A landscape with many valleys, sampled at points; each row gives a point and its height.
A ball rolls from a point to the lowest of its 2 nearest points, and stops where none of them is lower. Distance is the straight distance between rows; heights are no part of it.
K49: [154 166 113 128 117 160  54 104 134 131 113 108 142  89 149 166 161 110
  97 120 109 186 121  81]  height 563
K860: [ 49 113 180 136 107 106 163 160 120 133 141 121 126 152 164 107 150  79
 137 180 101 130 103 142]  height 276
K765: [158  88 161  99 125 135 153 142 100  88 169 119 102 162 119  91 125 191
 105 128 167 155 143 187]  height 125
K803: [121 110 100  74 146 157 120 135 141 125 132 112 137 171 120 121 168 122
 131 142 111  71 118 132]  height 157
K285: [130 115 102 148 107 153  92 110 144 131 147 137 156 115  86 123 126  62
 204 149 113  70  90  94]  height 325
K148: [128 133 124  89 153 120 124 135  90 124 137 125 101 103 107  62 124  99
 101 114 151 150  99 117]  height 604
K70: [144 161 136 156 115 127 139 163  77 125 127  98  98 134 188 158 110 152
  91 120 131 197 155 136]  height 425
K229: [ 67  82 169 176 146  54 167 141 142 164  88 125 125 146 130 119 122  88
 125 133  70  96 100 163]  height 160
K824: [ 75 121 166 119 114 120 144 167 129 103  84  89 135 162 160  99 164 113
 134 150 149 144 131 151]  height 263
K197: [136 176 121 150 122 123 136 159  96 153 122 109 116 115 177 166 107 118
  92 132 118 155 157 122]  height 409
K634: [190 138  81 124 115 158 117 131 116 106 205 141 108  97 139 148  88 130
  92  71 107 182 112 123]  height 281
K126: [ 96  78 175 180 166  87 159 120 152 132 109 179  98 154 102 127  62 149
 180 126 118 106 135 121]  height 16
K496: [122 152 116  93 141 116 121 140 130 131  88 127 128 106 121  91 148 117
 106 101 155 144 130 123]  height 610
K74: [173 136  77 137 121 191 119 114 149 132 186  82 145 155 153 197 136 109
 142 158 106  98 135 128]  height 309
K602: [137 111 125  81 128 177  92 118 161  69  99 109 114 139 141 144 127 139
 108 114 136 191 126 100]  height 629
K520: [ 90 101 190 193 134  31 143 136 136 146 111 155 168 148  84  86 162 145
 158 141  92  93 117 153]  height 108
K368: [193 121 135 125 126 140  72 108 122 107 115  73 131 109 129 154 181 168
  78  82 148 209 104 143]  height 486
K129: [157 117 138  72 140 131 132 111 136 105 136 145 109 111 105  75 139 198
 110  94 169 153 160 160]  height 205
K88: [ 91 155 148 148 111  69 154 155 195 117  94 146 165  96 118 125 110 120
 140 100 146 122 159 157]  height 56
K9: [185 145  83 112 111 189  97 104 156 115 195 112 151 124 130 210 139 145
 121 123  93 119 131 121]  height 289
K195: [ 94 137 130 112  85 177 127 122 147 113  99  77 151 198 167  88 231 135
 110 162 188 109 137 157]  height 247
K174: [105 170 153 159 111  96 141 152 158 140 121 152 179  94  97 132 113 119
 155 130 158 109 145 135]  height 88
K505: [132 132 145 224 152  85 128 101  64 184 138 128 145 130 110 116 123  92
 171 167 126  93 103 100]  height 234
K58: [ 86 143 113  88  95 152 171 173 140 124 148 139 123 122 186 151 136  96
 125 171  96  80 138 142]  height 141
K651: [109  73 156 197 157  91 151  88  97 132 123 175 113 145 107 135  58 122
 184 145 112  88 102 103]  height 50
K273: [158 134  79 153 104 183 119 101 130 165 174  73 131 154 172 164 139  75
 160 183 120  96 120 108]  height 318
K652: [155 179 132 179 110 128 105 140 110 128 161 157 123  87 147 153  67 144
 122 111 118 186 171 101]  height 361
K54: [136 125 140 104 127 147 159 158 112 103 134 109 103 159 160 159 107 175
 101 125 138 143 165 158]  height 81
K302: [ 77 117 170 162 138 104 145 157 119 135 109  95 141 177 166 114 143  98
 168 168 119 133 124 130]  height 270
K662: [195 144 111 133 136 141  79 119 138 117 182 132 122  94 110 152 116 171
  92  57 108 201 104 124]  height 354
K937: [102  77 203 190 143  42 148 117 127 140 103 183 126 158  78 101 125 176
 163 144  93 107 126 151]  height 78
K35: [116 111 152 133 180  85 152 149 138 158  68 145  74 126 104  96  91 128
 115 117 126 109 127 150]  height 216
K882: [ 55  92 178 113 117  89 162 144 109 167 114 140 112 165 129  99 186 132
  80 162  61  84  98 178]  height 287
K934: [150 151  93 199 122 158 101  90 134 157 116 106 155 113 110 180 120  76
 175 149 142 114 116  97]  height 272
K113: [146 153 120 158 104 156  91 142 106 106 114 100 118 137 181 169 106 159
 102  99 115 213 153 108]  height 448
K245: [111 118  93 192  93 136 151 128 134 153 109 156 152 116 110 200  83 103
 181 163 143  51 121 135]  height 92
K6: [136 179 102  96 119 128 105 112 147 132 141 179 129  79 133 115 113 176
  99  89 129 151 176 104]  height 310
K788: [120 100 122  95 158 143  76 111 177 106 109 129 148 113  73 100 135  88
 174 114 123 126  91  87]  height 315
K524: [ 89  85 115 211 133  99 156 101 111 136  97 177 117 128 101 168  50 112
 192 146 133  66  96 120]  height 71
K944: [ 98 151 125  75 109 135 185 161 132 124 160 162 121 114 160 157 105 143
  95 138 105  99 157 155]  height 132
K198: [123 150  99 170 103 120 125 127 114 142 123 138 113  75 122 134  82  56
 178 131 122 123 115  97]  height 308
K48: [125 144 110 135 145 137 131 139 126 148 107 107 125 136 142 132 122  85
 144 149 118 117 124 109]  height 202
K465: [176 159 121 151 127 119 135 136 105 132 178 136 121  98 124 132  73 125
 118 123 133 177 145 108]  height 321
K552: [103 132 135 127 146 101 148 161 127 160  98 112 127 142 136 110 149  89
 125 145 107  84 116 146]  height 184
K784: [ 97 131 125 111 115 138 132 156 184  90 118 157 111 112 157 149  69 105
 159 119 111 155 147 107]  height 638
K551: [170 132 102  67 152 151  92  78 171 127 126 155 141  67  86 140 145 139
 118  98 131 134 124 100]  height 237
K972: [116 145  99  36 106 126 145 110 156 103 134 192 156  97 139  91 145 174
 101  87 163 144 141 115]  height 296
K381: [174 146 113 129 124 131 138 123 132 115 204 171 108  88 112 125  70 143
 124 102 131 161 167 113]  height 271
K73: [203 133 108 159 154 153  92  97 134 122 160 114 140 114 107 181 108 132
 128  89 122 181 102 114]  height 418
K819: [144 120 128 192 153 105 146 108  69 182 164  94 128 160 154 122 141  85
 156 174 111  99  98 112]  height 260
K975: [152 158  91 105 120 164 112 132 135 126 164 114 145 111 139 163 129 126
 125 127 127 133 145 112]  height 259
K843: [109 146 127 109 110 143 130 167 128  90 116 147  83 115 167 144  81 132
 111 116 122 188 158 103]  height 641
K114: [169 165 104 209 139 143 101  90 103 154 124 102 165 117 123 195 108 115
 157 133 147 143 125  95]  height 232
K751: [129 133 117  59 108 163  89 109 161  75  83 136 113 119 139 120 155 172
  91  88 150 182 141 108]  height 622
K394: [157 128 123  69 138 127 139 122  91 119 163 126 125 129 108  77 150 175
  78 105 164 129 128 155]  height 250
K220: [145 144 103  51 110 143 108  99 159  99 152 174 156  98 129 112 136 191
 102  86 144 171 175 107]  height 324
K982: [114  98  80 220 128 127 134 107 112 140  93 149 139 120  93 183  72 105
 191 151 147  55  99 116]  height 82
K799: [134 100 130 112 175 122 122 144 100 145 110 113  96 163 108  88 127 136
 115 132 120 104 114 133]  height 264
K881: [110 146 109  68 118 141 108 117 151 108  72 129 150 114 137 100 170 151
 109  95 154 156 139 135]  height 616
K992: [132 148  83 136  93 175 107 116 133 141 156  96 132 121 166 138 139  56
 178 173 111 130 116  83]  height 327
K752: [ 66 129 149  96  62 151 151 130 128  92 110 101 145 189 170  74 215 126
 101 147 190  97 124 151]  height 253
K990: [ 93 154 146 115 109  90 150 163 169 112  87 125 159  98 154 104 151 150
 132 107 143 141 167 161]  height 86
K422: [138 143 142  95 135 125 182 155 111 138 154 146  96 121 147 164 100 172
  85 141 116 111 166 171]  height 112
K998: [134 169  82 175  94 138 109 123 134 159  97 128 134  83 120 178 116  71
 151 133 118  94 126  98]  height 293
K335: [126 121 121 108 134 165 112 132 163  89 112 134 123 131 124 142  96 108
 157 121 118 171 132  89]  height 635
K559: [ 95  93 192 181 166  67 169 125 109 168  83 132 106 156 126 138 104 123
 151 149  88  97 125 153]  height 177
K820: [ 85  90 109  55 127 141 138 144 146  95 133 138 140 173 134  95 164 115
 129 133 115  60 102 123]  height 150
K40: [138 124 128 103 114 178  99 106 138 123  94  56 145 176 148 116 224 152
 111 150 174 134 147 158]  height 231
K544: [137 191 115 143  93 130 103 147 105 142 148 144 126  88 166 152 110 132
  99 115  93 154 166  99]  height 390
K548: [146 161 133 212 139 126 131 114 101 155 118 105 181 140 119 184 111 133
 155 159 168 106 154 117]  height 172
K191: [144 139  98 169 122 148 143 123 118 163 136 114 132 128 123 186  99  96
 176 151 122  53 136 122]  height 103
K890: [153 115 126 110 180 104 147 135 115 144 114 130  84 125  97 106  94 146
 102 116 134 104 130 153]  height 242
K131: [120  79 146 114 155  95 129 143 102 135 121 152 103 155  92  63 146 129
 121 143  98  83  90 120]  height 278
K196: [144 139 153 125 131 135 147 149 114 126 119  89 129 160 150 146 140 177
 122 146 145 137 178 176]  height 47
K352: [119  88 109 125 130 145  97 121 175 108 120 129 149 131  90 112 126  72
 191 127 100  83  88  96]  height 326
K783: [151 158 115 109 134 124  93  99 177 122 130 174 101  81  97 106 107 164
 105  65 141 176 159  95]  height 243
K659: [119 111 137  63 135 118 146 128  95 115 126 129 112 137 114  54 160 154
  86 122 170 109 113 152]  height 269
K731: [ 75 135 158  86  79 145 158 159 114  99 134 115 144 154 163  84 186 128
 112 152 170 131 135 146]  height 257
K687: [134 138  85  66 150 160 107 109 140 135  91  94 141 148 129 136 186 128
 100 126 141  97 114 126]  height 178
K833: [163 117 112 132 144 159 126 137 109 124 160  96 127 155 133 142 115 122
 138 136 123 137 120 120]  height 228
K212: [137 141 117  75 155 131  93  89 191 118 109 144 166  84  78 114 151 119
 142  95 144 125 111 110]  height 286
K369: [196 109 129 145 154 148  91 105 135 113 147  75 132 149 123 160 155 147
 127  90 133 196  88 145]  height 457
K571: [155 136  86 103 144 139 104 129  91 133 121 109  96  93 114 109 119  82
 103 120 132 143  96 106]  height 596
K913: [173 105 117  88 142 151 139 140 136  85 202 147  94 142 121 126  94 178
  94  94 144 164 141 143]  height 152
K690: [125 131 104 159  88 144 122 112 123 153 149 122 132 103 121 130 118  45
 202 164 117  96  98  93]  height 319
K370: [ 88 103 170  99 127 109 167 148  83 138 148 144 103 150 131 100 146 128
  92 165 103 102 105 160]  height 294
K7: [117 104 159 162 184  80 153 142  98 175  91 135  90 140 114 111  92 112
 135 134 101 100 113 135]  height 195
K677: [ 80 107 161 124 136  79 163 160 166 134 110 128 136 135 134 125 125 100
 132 130  96  83 125 169]  height 173
K499: [ 55 100 179 132 121  93 170 162 119 160  88 113 106 170 159 118 177 104
  84 155  96  94  99 180]  height 282
K448: [181 147 116 111 155 126  80  92 159 131 123 144 125  74  72 125 116 146
 111  80 142 170 129  95]  height 80
K600: [171 152  86 119 133 164  79 100 120 139 117 106 116  79 117 149 135  81
 111 104 117 161 106  92]  height 583
K434: [170 146  98  95 126 150 135 127 129 105 202 162 109 103 129 139  89 176
  86  84 127 162 152 125]  height 212
K178: [115 173 160 133 108 110 148 164 144 130 100 118 146 133 151 146 128 158
 137 140 142 158 183 154]  height 91
K348: [126 141 104  71 122 174  91  99 166 123  83  82 153 151 145 144 221 134
 103 143 159 132 120 128]  height 204
K65: [143  98 107 186 139 127 124 103  82 150 177 113 132 155 143 131 116  85
 190 171 102  85 111  98]  height 274
K810: [ 69  92 207 189 131  23 144 128 140 165  94 123 143 132 106  84 138 111
 127 124  74 123 102 172]  height 138
K362: [168 161 125 122 107 142  89 126 107 111 117  85 125 119 141 129 166 167
  78 100 159 201 143 134]  height 512
K523: [140 160 131 110 102 159  72 115 133 118 104  96 151 102 151 132 194 147
  96 107 143 205 147  97]  height 537
K855: [163  81 157 117 156 129 154 138 101  99 197 133  91 165 114  96  96 184
 116 116 131 145 130 164]  height 83
K11: [ 86  61 187 217 153  62 152 105 150 127 107 196 129 169  80 123  84 176
 179 132 137 100 135 130]  height 44
K964: [134 132 137 219 141 116 118 103  82 156 134 123 175 142 115 142 114 105
 181 158 161 110 113  98]  height 208
K573: [ 76 102 112  55 108 156 168 154 136 107 156 152 115 142 159 131 135 107
 117 154 109  55 103 144]  height 146
K337: [134 174 146 184 115 117 139 138 136 151 127 133 184 116 102 156 114 146
 155 147 165 117 169 138]  height 126
K123: [ 99 121 121  47 125 118 154 133 137 107 130 159 148 110 119  66 148 140
 113 106 155 115 121 144]  height 280
K923: [151  86 156  92 124 143 142 118 112  83 141 130  95 129 110  53 136 200
 104 107 190 171 154 191]  height 159
K670: [ 87  64 156 108 135  83 155 144  83 137 146 175  90 157 109  91 144 125
 108 169  47  85  86 131]  height 288

Where does a ball stop that starts at each point below?
K273 | K126
K571 | K855
K659 | K855
K824 | K196
K198 | K88
K35 | K126
K687 | K196
K677 | K126
K819 | K88
K65 | K88
K784 | K855
K191 | K126
K70 | K855

Call two points neighbours if one is among the 2 nearest of the other. Go from one point of each pair to the other, from neighbour to neighbour, staying as low as possible. Name the highest point that can't be avoided.
K196 / K448 | K352
K855 / K448 | K220
K88 / K196 | K178
